Each row is a point on a landscape with many valleys, with its height.
From any point a ball rolls to the lowest of the 5 points nearest to it. It stops when none of these is lower. Distance is the straight distance between rows; heights are no part of it.
<563> height 194: [ -9  10 -14   8  20  10  -7  -5  11   4  -4  -6   1  16 -21   9  -4   9
 -12  20 -11  16 -16 -11  37  19  22  16  14]
<894> height 292: [-38   3  -2   2  10  15 -11   1  -7  -7   1  -8   0  -1 -10   7 -13  28
   7   6 -15  11 -15  12  21  -1  14   6  23]
<923> height 178: [-11   9 -19 -17   2  18  -6  -4   9  22   4 -17  -4   9 -13   6   1  12
  -7  20   2  24 -35   4  13  15  21   9   7]
<623> height 193: [ -9 -17   6  18 -25  -7  -5  -2  22  11   2  -9   7 -15   1 -10  -9  16
  -2   0  17 -12 -10   0  -1   9 -11 -14  20]
<407> height 565: [-22 -14   1  44 -22   7  10   6   3   4   0  -6   1  -7   9   9 -18  28
  -9  -6   1   3   4   1   6   4   1  -5  30]
<1516> height 160: [ 11   2  -1  -6  26  -7 -13   7  -3   7 -25  33  -8  -1   1 -12  16   7
   2  -9  -1 -36  30   6  14  -9 -30   5 -29]
<1304> height 323: [  8 -11   7  -2  10 -20   3  17   0  -3 -26  24  -9   3  23  -1   1 -16
  12  -1  -5 -16  13 -14 -14   6  -3  -5   6]
<349> height 202: [  3   7  -1   9 -20  -6  -4 -17   2   3  -3  10   9  -3  12 -18   1   0
   6  15   7   0 -12 -15 -20   6  -3 -11 -11]
<1583> height 107: [  5  -4 -13  21  -3 -15  -2 -14   2   6 -25 -31   4 -15   9 -13 -12   5
   3   8  29  11   1  -9  19 -20 -22 -13  -5]
<78> height 37: [  4   2   0 -26  19  29  -3   7 -13 -21   9   1  18   8   0  41  15  15
  12 -13 -16   1 -12  -1  10  -8  -2   4  -1]
<1196> height 375: [ -6   2   9 -16   5  12   3  -8   0  -1  16  18   3   5  -1  25  -3 -23
   0 -15 -21 -11   2 -12   3  15   3  -5  10]
<1572> height 387: [ -4  -3   5 -25  -6  14  15   2  -1  15  34   7  -2   3  -2   3  -5 -25
   5 -11  -6   3  -8  11 -10   9  22   5   0]
<1425> height 198: [  8   9  10 -10   5  -6   9   1  11  23  22 -10  11   7 -21  -5   0 -18
 -20   2  -8  10  -8  13 -12   2  23  20 -20]
<54> height 243: [-20  10 -11   4  25  18   1 -23  -6  -7  14   3  10  -1  -4   3  17  18
  -3  16  -8   3  -2  -8  21  21   1  18   2]
<801> height 409: [ 21  -2   4 -16 -10  -6  -2  13   3  -2   9  21 -14   2  21   5  -5 -21
   9 -20  -6   2  -6  -6 -22  16   4 -13   4]
<552> height 168: [  8 -23  28  17  20  -6   0   7 -18  -3 -31   8  -3  -9 -20 -17  -3  22
   8 -11  -6 -12  31  20  22  -5 -12  -3 -40]
<1379> height 426: [ 15   0  -5  16  -5 -15   5  10  12  -2 -23   4   1  -2  15 -16  -1 -21
  20  -2   2  -8 -10  14  -9  -1  14  -7  -2]
<950> height 477: [ 19 -18  17 -10  -8   4   1   9  -9  -9  22  10  12  -3   8  20   7   7
   0 -30 -14   0 -12  -3  -8  17  -7   4  15]
<250> height 379: [  2   5 -10  -1   5 -17  -2 -17  -6 -18  -8  31   0  -4  11  -2   7   5
  21   4  -1 -18   5 -14  -5  -4  -6  -6 -12]
<90> height 210: [-22   5 -18   1  25  20  -2  -2  -1  13   8 -10   5   3  -5   8   0  11
   8  23  -6   6 -28 -13  19   5  22   7   3]
<298> height 524: [ 30  -2  19 -32   5  16  -6  27  14   5  11   7   6  -4   4  22  12 -16
   5 -30   1   1  14   8   0  -4 -10   9  11]
<1520> height 151: [ -2 -11  -5  29  10  -3  -4 -27  -2  -2 -17 -34  -2 -16 -14 -16   0  20
  18  35  17  25   6  -1  30 -11 -23  -8 -17]
<1559> height 384: [-15  -2  -3   4   0  -2  12  -9  -6 -10 -10  13  12 -14  14   1   3  -3
   1   1   3   5   0 -13 -22  -6   2   4  11]
<1423> height 167: [-10 -20  -3 -13  11   3   1 -15  10  13   1 -13  -7   7 -10  -2  -8  14
  -6  17  -6   6 -14  -5  22   7  22   6   5]
<1053> height 351: [ -6  -1   2 -41  26   9  -7   5   8 -10  21  18 -19  12  -6  26   9   0
 -18  -3  -7   0  14  -9   5 -10   6   8  -5]
<900> height 383: [  2   9  -7 -21  30  -7  -6   1  13  -9  18  13 -13   8   5   0  -2 -10
 -33 -11   1  -2  47   9  -8 -20   9   4  -8]
<155> height 298: [ 14   4   5  -2   3 -10 -23  33  -1   1 -13  20  -6  10  19  -8  12 -18
  -4  -9  11 -21  27  -4  -2   4 -15  22   6]
<1353> height 190: [-13 -11 -14  16  17   8  15 -33   1  10  17 -21  11 -11  -8  -9   6  23
 -10  15   8   8   5 -11  28   6  18  -1   0]
<210> height 252: [  6  -8 -12  13  -1 -21   5 -12 -12 -16  -7 -16 -10  -6   6 -33  14  -7
  15  20   4   4  13  -4  -4 -13 -19  -4 -29]
<1039> height 244: [ -8 -12  -5  14  11  -8   5   3  -9 -15 -18  -2  -7   0 -14 -20  10  20
  16  12  -7  -1   8  12   4 -10 -21  -9 -36]
<150> height 769: [  3 -33  -5  11  -3   2   1  -4   4  -9   1  26  15  -4   9   9   5  -9
   3 -33   4  19  -3  -8 -19 -12  16 -15  19]
<928> height 478: [ 10 -11  24 -15   7  12  -4  -8  -2 -20  15  19  10   7  27  21  -1  -4
   5 -15 -15   4  -5   0  -6   8  -1   0   3]
<393> height 548: [  8   4  11 -42  12  16  -5  19   5 -16  10  15 -15  16 -31  38  -5 -22
  -3 -17   3   6  -2  15 -10  -3  -1  16  -2]
<1027> height 337: [  3  13   1 -12   0   4  20   2   6  13  13  15 -13   3  16  -6 -15 -19
   1 -18   6  -3   6  -1 -13   9  15   9  -7]
<1617> height 293: [  5   1  -4 -17  14   8   2   9   2   8  16   0 -17  12  -3 -11 -17 -16
 -20  -1   3  -1  17  -7   9   3  18   9 -15]
<186> height 326: [  8   0 -14   5  12   0 -21  20   9   8 -19   9 -13   4  -3 -18   8 -14
 -18  -1  -3  -3  44   4  -6 -35 -21   3 -19]
<1640> height 216: [ -9 -26  13  -6   7 -29  -8  -8 -15   7   2   2  -2   6   7 -13  -5  -5
   7  29  -1 -11   0  -1  25  11   6  -3 -20]
<137> height 254: [-24   7  -2  11  -6  -6   3 -21   2  16   7 -25  -6  -6  -4  12 -11  16
 -15  11   0   1   3  -3  18  18  18   3   7]
<1332> height 331: [ -9   7   8 -22   4  -5 -17  27   8   0  15  -6 -17  24 -23   4  10 -21
 -14  16   1   5  13  -4  -4  -9  31   0 -17]
<1271> height 297: [ -6   8   4 -13  28  -4 -14 -14  -4 -14  13  24  -3  -3  13   4  18  -8
   8  -5  -7  -8  15 -17   2  11 -32   1  -1]
<191> height 878: [ -5 -11 -13  11  -8  14  -9 -14  -1 -13   4  16  30 -15  12  13   2  20
  17 -11  -2   8  -3  -9 -11  11  -3   7  27]
<605> height 510: [-17  21  -6   9 -29   9  -3  28  -4  18  -4 -24  -1  -5 -12  12  -1  24
   3 -15  -5   1 -20  12   8  -6   4   3  16]
<1152> height 585: [-23  10   0  25 -31   4  -8  26 -34  19   2 -21 -10  12   2  27   6  29
   7  -5 -18   8  -7  11  14   2  -2  16  25]
<1182> height 272: [  4 -11 -12 -10  30   0   7  17  12  10   1  -6 -12  13  -3   2  10 -10
  -9  21  -5  10  14  16   3  10  21  18 -12]
<686> height 227: [ 29  -8  12 -27  -7  33   0  10  -7 -17  16   0  10   6 -24  26   7  -1
   7  -4 -16  -4 -28   0 -21   8   0   6   0]
<251> height 291: [  0   8  12 -17  28  -7 -19  10  -9   7  -2  24 -10  -1  28 -17   8 -18
 -10 -15  12 -28  30  -6  15 -24 -37  22  -7]
<771> height 238: [ -3  12   1 -24  28 -11  -8   8  -9  -2  -3  20  -1   9  12  -4  23   0
  -1  -1  -7 -25  17   6  10  -4 -33  -5 -10]
<1269> height 135: [ 10  -5   6  11 -25 -15 -12  -3   3   3  -8   5   9 -21   5 -13 -14  -8
  13  -9   3   1  -9   5 -27   8  -3 -22  15]
<1392> height 312: [  3   6 -14   3  14  -7   9 -21 -17 -13  14   3 -16  -1  -3  -3   7  -4
  -3  10  -8  -1  -5 -15  13   9   2 -22 -16]
<233> height 286: [ -4  -2  10  22   7 -12  10 -21  -6  -6 -33  20 -12 -14  -3  -6  17   1
  15  12  -9  -9  -1  -9   9  -7  -9 -10 -13]
<755> height 213: [-12  10 -21 -13  27  21  -3 -17   9  -9   8   7 -10   8  -8  14  10  -4
 -17   7  -5  -1  -6   0  24   7  21   3  -6]
<19> height 307: [-15  11  -2  20 -18  10  14  -7  -5   9   2 -18  -1   9  -1   1 -15  21
  -9   6  19   5  -2   3  28  -3   5   2  21]
<985> height 84: [  2  -7  -4  16 -14 -13   6  -8  -4   3  -2 -16  16  -8  11 -14  -1   7
  -6 -11  10   5 -14  12 -26  12   2 -14  19]
<454> height 605: [ 11  -9  13  -4   7   3   0 -11  -9 -24   8  20  16  -5  16  29   1  -4
  13 -10 -12   2  -6  -9  -1  -6 -12  -8   0]
<363> height 46: [ 13  -4  17  12  22  13   5  25  -1   9 -33  19   2   0 -12 -16   7   2
   2 -29  -2 -10  28  11  12  -2 -17  -4 -14]
<1234> height 463: [-13 -17   8  32 -26  -4  -6  -2   2  -7   1 -14  17 -19   6   5 -18  14
   7  -6  -7   5   2  -8  -4  -4 -14 -24  30]
<642> height 374: [  2   4   1 -16  11 -14   2   4   0 -16  10  18  -9   9   6 -13  -4 -14
   4 -19  -3 -11  20 -10  -7  -1  -5  -1   2]
<1654> height 192: [-12   7  12  34 -25   1   8  -9   7  19   9 -15   8 -11   7   9 -13  15
  -4 -22   3  -1 -16  -4   6  -3   4  -8  17]
<756> height 564: [  0 -39  16  -1 -23  30  -5  23 -11  -2  11  -5  25  -2   2  24 -11  27
   5 -19 -23  18 -11   3   3   0  -4  15  -5]
<817> height 133: [  4   6 -12  -9  -6   9   1  16   6  22   0 -26   3   2 -15   5  -7  -8
  -5  17  13  16 -23   5  -8   8   7  11  -6]
<1030> height 710: [-14  -2   3   2 -15   8 -18  17 -14  -1  24 -18   8   7 -37  21   5  13
  -3 -10 -24  -2 -19  16  13  21   0  16  20]
<806> height 623: [ -3  -6   7  25 -27  -4   2   1   5 -12   6   9   9  -3   8   9 -12  16
  12   0  -5  -5  -7  -1 -14   4  -7 -12  29]
<1309> height 260: [ -3 -15   7  -6  15  -7   1  14 -29   0 -34   8 -15  15   3 -14   9  15
   8  12  -1 -19  28   8  -1  -9 -18   0 -31]
<1140> height 545: [-18   6 -13  -3 -22  11  -4  27  -3  27   2 -13  -3   3  -5  14 -11  22
  -2 -15   0   4 -23   8  14   6  -4  -2  12]
<72> height 482: [  8  -2   4 -19  -8   1   7   6  -1 -10   8  18   9  -5  20   9  -1 -18
  14 -16  -3   2 -12 -12 -16 -12  17   7   9]
<70> height 287: [  6   2   4   4  -4 -27   2   0  -5 -13 -26  16  -6  -3  12 -14 -11   2
   5  12  -2 -16  16   0   2   3  -5 -15 -11]
<93> height 174: [-14   9 -11 -16  21  14 -17 -22 -16 -25  15   7  -1   9 -11  26  10  -2
  -8 -10 -10   2 -20  -1  14   1  -4   3   1]
<1350> height 435: [ -4  -8  15   4  -9  17   0   8  -8 -13  14   4  15   7   1  29 -10  23
  14  -9 -31  17 -19  -2  10   1  -5  16  29]
<515> height 324: [-10   1   5 -34  15   0   2   0   3 -10  19   7  -7  16  -1  15  -3 -17
 -18  -7  -7   6   8   0  11  13  11   6   2]
<964> height 95: [ 12  -7  -7  -6   5   7   8   4   8  17   6 -24  11  -8   5 -15   0  -9
 -10  15   9  17   4   7   2   3  21   2  -5]
<1262> height 406: [  3  18   1   7   8 -17  -8  -7   0 -10 -22  23  -5 -25 -11  -4  33  12
  18 -16  -5 -18  13  -3   7  12 -22  -9 -16]
<1156> height 641: [  3 -22  -5  32  -4 -11  -9   8  16  -8 -33   5  15 -20  15   2   6  33
  19  15 -10  -1   2  -4 -21  -9   1 -16  36]
<696> height 377: [ 14   7  -2 -13   4  -5  11   4  10 -13   8  18  -3   2  15  -1  -2 -17
  10  -9   7   1  14  -1 -16  -3  11   0  -1]
<247> height 606: [ -6  -9  10  34 -11 -20  -9   3  12 -14 -28   4   0  -4   2  25 -17  29
  20  12  15 -13   0  -3  -6 -12  -3 -20   2]
<1462> height 231: [ -6   9  -4 -17  18  16   5 -30  -3 -16   4  23   3  -6  -8  11  22   2
  -8 -11 -19  -8   3  -3  23  14  -6   6  -1]
<1469> height 259: [-10   9   6  13   2 -12   0   2  -4  -5 -39   4 -12   2   6 -22  -2   6
  16  21   2  -4   8   0  -2 -12   0   3 -22]
<159> height 128: [ -6   1 -11 -21   6  -4   8  -4   5  20   6 -15   5   8 -10  -3  -3 -11
 -16  19   7  14  -5  -4   0  21  26   8 -11]
<639> height 248: [  3   4  -9 -13   4   4   9 -23   2   4  10 -12 -12  12  -7  -4  12  -9
  -9  10  -2  22  15  -1  -3  -3   6  11 -10]
<43> height 308: [  2   5 -20  16   6  -2  15 -27 -17 -16   0  12 -15  -7  -4 -16  17   0
   3  13  -1   5  16   0  10  -2 -18  -1 -14]
<999> height 142: [ 13  12  -5  -8 -15  -5  23 -10   6  24   7 -16  22  -5 -13 -18  -9  -7
   1 -10  12   0 -19   1 -11   8   9 -14   5]
<818> height 261: [ 10 -11  -1  -2 -11  -2  20  14 -21  14 -38 -14  -7  24  -3 -25   1  -9
  -4  11  11  14  16  12   9 -24  -3   8 -30]
<922> height 713: [ -1  -9   0  39 -20  -5 -11  -4   8 -16  -9   2   8 -19  14   7  -6  31
  13  -2   4  -4   8  -3   9 -15   0 -11  35]
<5> height 204: [  1  12   0 -20   1   3  -6  20  18   7  17 -23  10  17 -36  -8  19 -21
 -16  18  11  16 -29  10  -9  20   9   5   1]
<1286> height 290: [  0  -4  -2  29 -37 -12  -2  -4  23  14 -26 -20  10  -8  16  -1 -13  16
   4   8  13 -11 -25   8  -3  -8 -17 -26  21]
<1630> height 110: [-11   2   3  19 -24  -5  -5  -8  17   4  -4 -46  -4  -8  -4 -12  -9  17
   4  29  29   5   4  -5  16 -32 -24 -25  -9]
<897> height 369: [  9  18  -8 -15  -6  17  -4  19  18  -9  10   9   2   7 -15  33   2  -5
  -5  -2   5   5 -19  -7 -10 -13   8   5   4]
<1303> height 489: [ 13 -10  11   7 -10  32  -8  15   4  -7   2   9  22 -10  -1  23  -3   1
   2 -11 -13  25 -17   1 -29  -8  13  -8  20]
<799> height 211: [ 30  18   9  11 -21  -7   4 -11  15  23 -11 -17   7  -5  -3 -39   2 -20
 -16 -16  22   8 -12  17  13  -8 -15 -15 -13]
<567> height 554: [  4   1   9 -26   5   7  -4   6  -2 -23  25  26  -8   3 -15   3   1 -22
  -2 -21   1  -1   8   7 -31  -2   9   5  -1]
<323> height 364: [ -5  19  -2  -8  10  10  -4   0  -4 -15  15   7  -3  -5   5  17   1 -11
  -3  -8  -1   6   0  -4  -6 -13   9  21   2]
<1314> height 208: [  6  -3  16  22 -22 -18   2  -7   1  11   2  -9   5  -2   3 -10 -21   1
   0   2  -1  -8  -3   1  -9   3  -7 -24   0]
<88> height 388: [  6   1  -4   7   7  -7   9 -12   3   3  -6  17  -4   1  10  -3   4  -7
  -1  -5   2  -8   4 -11 -23 -15  -2  -4  -2]
<742> height 255: [  5  -8  -8  -5   8  -9   6   9   9   7   3 -19 -18  13  -7 -10  13 -23
  -9  22  -3   4  29   2   4   7  23  14 -21]
<197> height 523: [  4 -14  33  20 -19 -17  -7   2  16  -7 -17   3  -1  -7   1  10 -12  13
  19  -6   2 -16   1  10  -1  10 -11 -17  12]
<1385> height 284: [ -4  -9  -6  -4  16  -8  -5  12 -11   9   5  -9 -10   3   6 -30  -8 -15
 -22  24  -6 -11  33  -3   4  -9 -10  -3 -16]
<943> height 568: [  7 -15   5  30 -26 -18 -12  14  25  -5 -27   0   9 -13   3   5   0   6
  12   5  11 -13   1  10 -15   1   5 -17  16]
<1409> height 456: [ 13   0  22   2 -21 -15  -5   8  -2  -1 -13  12  10 -11  20  12  -5  -7
  22 -10 -21  -8  -7  -8  -6   2  -4  -4  12]
<254> height 186: [-15  11  -1 -12   4  21  14 -18  -2  15   4  -9   2  -5   1   8  -4   4
 -11   1  -2  -1  -4 -18  -4   1  15  22 -13]
<405> height 279: [-18  -5  -9  17  -8 -12  11 -25 -21  -8   7  -2  -1   2  -2  -8  -1  16
  11  19  14 -11  -5  11  23   0 -15 -14 -13]
<376> height 245: [  7 -10  -6   1  -8 -12  24 -15   8   7   5 -20   4  17  14 -25  -1  -9
  -3  36   7   2  12  -2  -3   4   4   2 -15]
<1610> height 436: [ -2  10   0 -35  31 -11 -15   8  12  -3  33   7 -17  -4   4   7   3 -10
 -35 -38   9 -15  34  11   4 -14 -13   2  -5]
<650> height 144: [ -7 -10  -6  -6  12 -12   9 -12  -1   1   1  -8  -6   4  -4 -20  -6  -6
 -16   8   2   3  -6   0  15  23  20   2 -10]
<965> height 28: [ -8   4   0  10 -31  24  13  -4   4  24  -3 -23   5 -24  -6  -9  -5  18
 -12 -20  28   1 -10  10  11  -5  -1 -12  16]
<1475> height 277: [  6  14  10 -33  13   8  -3  14   5  10  14   6   2   6  -8   0   4 -18
 -22  -8  -2  11  11   4  -9   7  21  11 -23]
<1172> height 276: [-12   8   1 -18   6  10  -2   0   1 -17  15   8   7   8 -11  20  -7  -4
   7   5 -11  16 -19   2  -4  -8   2   9   7]
<1658> height 347: [ -1  -1 -21  13  18  -8   0 -21 -10 -16  -7  29 -12  -3  13  -3   1 -14
   1  11   2  -7   6 -10  -9  -2   4  -9  -9]
<434> height 423: [ 19  -3  11  14  -8 -10 -14  36   2  16 -25  16  -1  11  18 -37   3 -18
 -15   8  16   0   9   8 -14  -3   2   3 -19]
<284> height 182: [  4  -1  -2  -1 -12   0  15 -23   2  28  -2 -23  14  -8  -2 -20  -9  -4
 -12   8  24  -9 -13 -12   3   4   6  -3   7]
<530> height 224: [-15   7  -5   4   1  -2  14 -18  -1  -6  -1  -9   0  -1   7  -3 -11   8
 -10   0  10  -3   0  -4  -2   1  11   1   5]
<1256> height 380: [ -4   4  13 -30   4   8  -9  25   5   0   1 -10   2  15 -27  20  19 -19
 -11   1  -6   4 -21   3 -17  -6   8   4   6]
<1222> height 189: [-15   2   1  30 -13  -3   5 -30   8  -1   0 -32  -6  -4   3 -12 -19  11
   9  20  14   1 -13   6  23   2  -8 -12   9]
<1321> height 471: [ -6  16  -9  -7 -19  23  -2   9  -3  25  -5 -17  17  -4 -23  14  -4  23
   9  -5  -3   5 -27  13  -4  -3   7   3  16]
<1652> height 235: [  9  12  -4  -1  27  -9 -19   8  -4 -17 -18  31 -23   5  11 -15  22  -6
   1 -11   5 -22  30   2  -8  -9 -35   3 -15]
<1464> height 481: [-13  -2   6  18   9 -17  -4 -12   1 -21  -4   9   2 -11  13   4  -3  16
  27   7  -8 -14   4 -12   6   0 -17  -9   7]
<544> height 378: [-12   5  -2   0 -25   8  11  -9  -3   8  12 -20   3 -11 -18  16  -3  21
  -4 -14   2  11 -34  10 -15  10  14  11   1]
<1657> height 253: [ -8  11 -22 -11  28   9  -4 -21  -4  -3   4  -1   0   8 -13   9  12  -4
  -6   1  -7  13   7  -2  -1   6  12  -4 -11]
<1190> height 329: [ -5  -6   4   2   2  -6   7   9   1 -15 -37  19  -5 -12 -12 -14   8  14
  27 -12  -5 -16  20  13  -4   3  -3  -6  -9]
<819> height 389: [ 25  -5  15   2 -25 -17  11  10  11  -8  -9  22   2  -4  17  -6  -1 -36
  18 -19   0  -7   1   7 -24   6   7  -1   4]
<494> height 215: [ 11   4  -8   5   8 -14  18 -12  -4   4 -16 -21  -7  10   4 -12 -12 -14
  12  24  11  12   3  -1  -3  -4  -1 -10 -15]
<261> height 232: [  3  -5   6   3  21 -14   1  -7 -28   2 -12  -7 -18   8   5 -34   3  -1
   7  31   9  -3   8  -2  11  -5 -16  -8 -27]
<1009> height 344: [ 12   5  14   3  -4 -15 -10  34  17   1   3  29  -9  -1  14  -6   0 -31
   0 -19  15   2  24   3 -27   0  -3   4  15]
<199> height 567: [  5  -9  -6  -3 -20  40 -17  18 -23 -21  10  -5  14   5   6  22  -8  26
  21  -6  -5  12  -7  -7  -4 -17  -7  14   0]
<310> height 627: [-14   2  -1  29 -13   5  16 -13 -13  -9   9  -3   7 -14  18  20 -16  29
   6 -15  -3   5   2 -11   3   0   4   3  28]
<1264> height 288: [ 15   5   9   4  -3 -25  15   2   2   2   5 -18  -7  19   0 -22  -9 -33
 -15   7  13  -3   9  -3 -19   5   1  10  -4]
<600> height 385: [ 18 -14   7 -18  -8  21  12  11  -7  -2   9  10  12   1  13  23  -2  -8
   4 -18 -23  -1 -10  -9 -27  -4  12   3  16]
<539> height 362: [-22  14 -23 -17  12  16  -7   0   4 -10  -9  -4  -4  16 -27  22  14   5
   0  21  11   6 -21  -8  10  -8  -1  22   9]
<1150> height 468: [ 15  12   8 -16   7  12   0 -12  -6 -20  17  17  -6  -1   6  19   8 -19
  -5 -32 -11  -1  10  -3  -7  -1  -5  -1  -4]
<598> height 509: [-10  -5   2  14 -15  17  12 -10   0   9  21 -23  -2  -7 -10  -7 -19  19
   2   3 -10 -11 -19   7  17  24  11  -7  25]
<1186> height 240: [ 11   5  13  -2  -6  -6  16   3   2   3  22  -1   8  -9 -21   4  -3  -1
 -10 -11   6  10 -25  17 -25   8  10  11  11]
<750> height 321: [  1   0   6 -25  17   1   0   8   7   1   8   4 -11   0   3   0  -8 -12
 -13 -13  -3  -2  15   5 -11   3   4  10 -20]
<1320> height 163: [ -3   8  -5  11 -13   2   5  -6  12   6  -5  -6  -1 -15  14 -15  -5  -4
   6   9   7   4 -17 -17 -19  -7  -3 -17  11]
<1255> height 338: [ -3  -4  -1  11  21   1 -16 -34 -14 -14   4  23  -1 -19   5  -3  19   3
   5  -9  -9  -8  13  -1  17  20 -23  -6   5]
<187> height 249: [  2   4  -9  15   5 -12  17 -17 -13   2  -6  -5 -12  -3   0 -35  10   2
  -2  27   1  -1  11  -7  13  -6  -2   4 -20]
<80> height 317: [  7  12 -16   4  16  -6  -2 -23   3   5  -3  -4 -22   7   4 -19  19 -14
 -26  -6  -9   4  27 -15  -3 -18  11   3 -20]
<632> height 132: [-12  -6 -17  -6  14  16   7  -9   2  27  -1 -15   4   3   2 -11   6   2
 -15  11  11   7  -3  -6  23   4  25  12  -6]
<908> height 191: [ -2   4 -19 -18 -15   4 -20  24  11  13  11 -25   5  14 -28  -6  11  -2
  11  28   5   7 -32  -1   4  18 -11  13   7]
<81> height 444: [  6   8   9 -24   9 -10   0  15   8  -5  15  28   5   2  35  16   6  -7
   5 -33  11  -9  17 -15   2  -1 -18  14   6]
<662> height 504: [ -8 -10  -2 -15 -12  11  -4   5  -5   2  22 -10  -4  13 -10  21 -13   6
   1   4 -21  -6 -21  13   2  20   6   3  -3]
<664> height 325: [  9  10   4  -3 -14  10  -2   1  15   5   8  -3  12  -5  -7   0   0 -20
   1 -20  -7  21 -17   6 -32   3  16  15   4]
<48> height 386: [  8   5 -15  -7  19  -8  11 -12  -4   2  -8  21 -11  10  13 -20   9  -6
 -11   2   1  -8  19  -5   3 -12   4   7 -10]
<252> height 393: [ -4   8   2 -31  21  13 -17  -1 -10 -25  10  12 -36  -3 -19  40  24   6
 -12 -22 -12   7   9   4   4  -7  -2   8 -11]
<172> height 626: [  9  -9  -5   5   1   4 -10   8  12  -3 -15  19  24 -14  22  -4  -6 -23
   4 -13  -8   9 -14  -6 -21  -4  18  -8  31]
<512> height 187: [ 12  -5  10   9  -9 -19   6   1  -2  13  -7 -18   2 -13  -3 -24  -7 -17
  -5   9  11  -6 -14  -3  -1   5  -4 -22  -6]
<410> height 767: [  3  -9  14  20 -28 -12  10 -19  -4  -4  29  -5  14 -10   0  11 -13  12
  -1 -12 -17  -7 -13  -2  -6  21  -1  -2  24]
<1211> height 336: [ 11  10  -6 -24 -24  11 -14  14   0   0  11  -7   5  16 -30  18  10  -7
  -2  -2  -9   4 -41   2 -23  -1   3   9   7]
<1500> height 203: [ 10  28   0   0  -9   7   1   6   3   9   2 -20  28 -12 -33 -10  -6 -10
 -14  -6  -4   4 -28  15  -9  14  11  -2   0]
<1646> height 173: [ 11  -8 -31   0  20   3  10  -7  -3   8   2 -24  10  -2   1 -10  21 -12
 -14  20   8   9  15   1   8 -14  13  10 -14]
<1198> height 429: [  0   7  -1  -7   7  -1 -30  33 -13   0 -22   3   7  14  -8 -28  -6   1
 -15  12  10 -17  35  -5  -5 -24 -12  24 -12]
<375> height 371: [ -9   0  -9 -13  -9  25  -8  15  -2   0  17  -5  -8  11 -15  25 -15  14
   8  15  -3   2 -25   0   1  13  10   9   8]
<1120> height 80: [ 13  -4   5  28 -16 -15  -1  -1  16  12 -23 -15  -1  -1   2 -14 -19  -1
   9  27  20   7  -3  15  12 -17 -19 -28 -13]
<104> height 392: [ 21  16   4   5  12 -10   6  18  -5   4 -20  12 -16  12  22 -28  -8 -10
 -11  10   2   5  22   0 -11 -23  -3  -3 -14]
<1008> height 414: [  6  -8  17  10  -6 -13   8  -8   0  -6  -4  11   4 -15  20   2 -10  11
  19   0  -6 -12   3   6  -6  12 -16 -14  14]
<773> height 199: [ -1 -17   6  16  -1 -25  -5 -14  -8   2 -16 -27  -3  20  -5 -16  -8  12
  16  34  -1  11   6   6  18 -12 -19  -4 -27]
<367> height 490: [-18   6  -7   5 -22  16   2   4  -3  13   3 -18   9  -3  -6  20  -9  14
  -5 -12  -6   1 -22  11   1  10  13  19  13]
<415> height 196: [-23   8 -12  37 -24   1   5 -16   8  12  -7 -29 -15 -16   0   5 -13  19
  -7   1  33  -4  21  -8  23 -13 -15 -32  27]
<981> height 310: [  0   4   4  -3  12 -19   2  10 -14   1   3  19  -9  17  21 -13   7  -6
   6  -4   2 -20   8  -7  16   2 -16  -8  -3]

For each start below, name the point where the ball stops.
<1140> | <964>
<818> | <985>
<210> | <985>
<642> | <363>
<801> | <964>
<605> | <985>
<696> | <964>

Call two points neighbours if one is among the 5 nearest of the other. Go from one point of each pair to the other, from neighbour to neighbour, staying as low as possible. Name the highest point that can't be avoided.
<78> and <363> | <1039>
<964> and <965> | <284>
<985> and <1120> | <512>
<965> and <78> | <755>
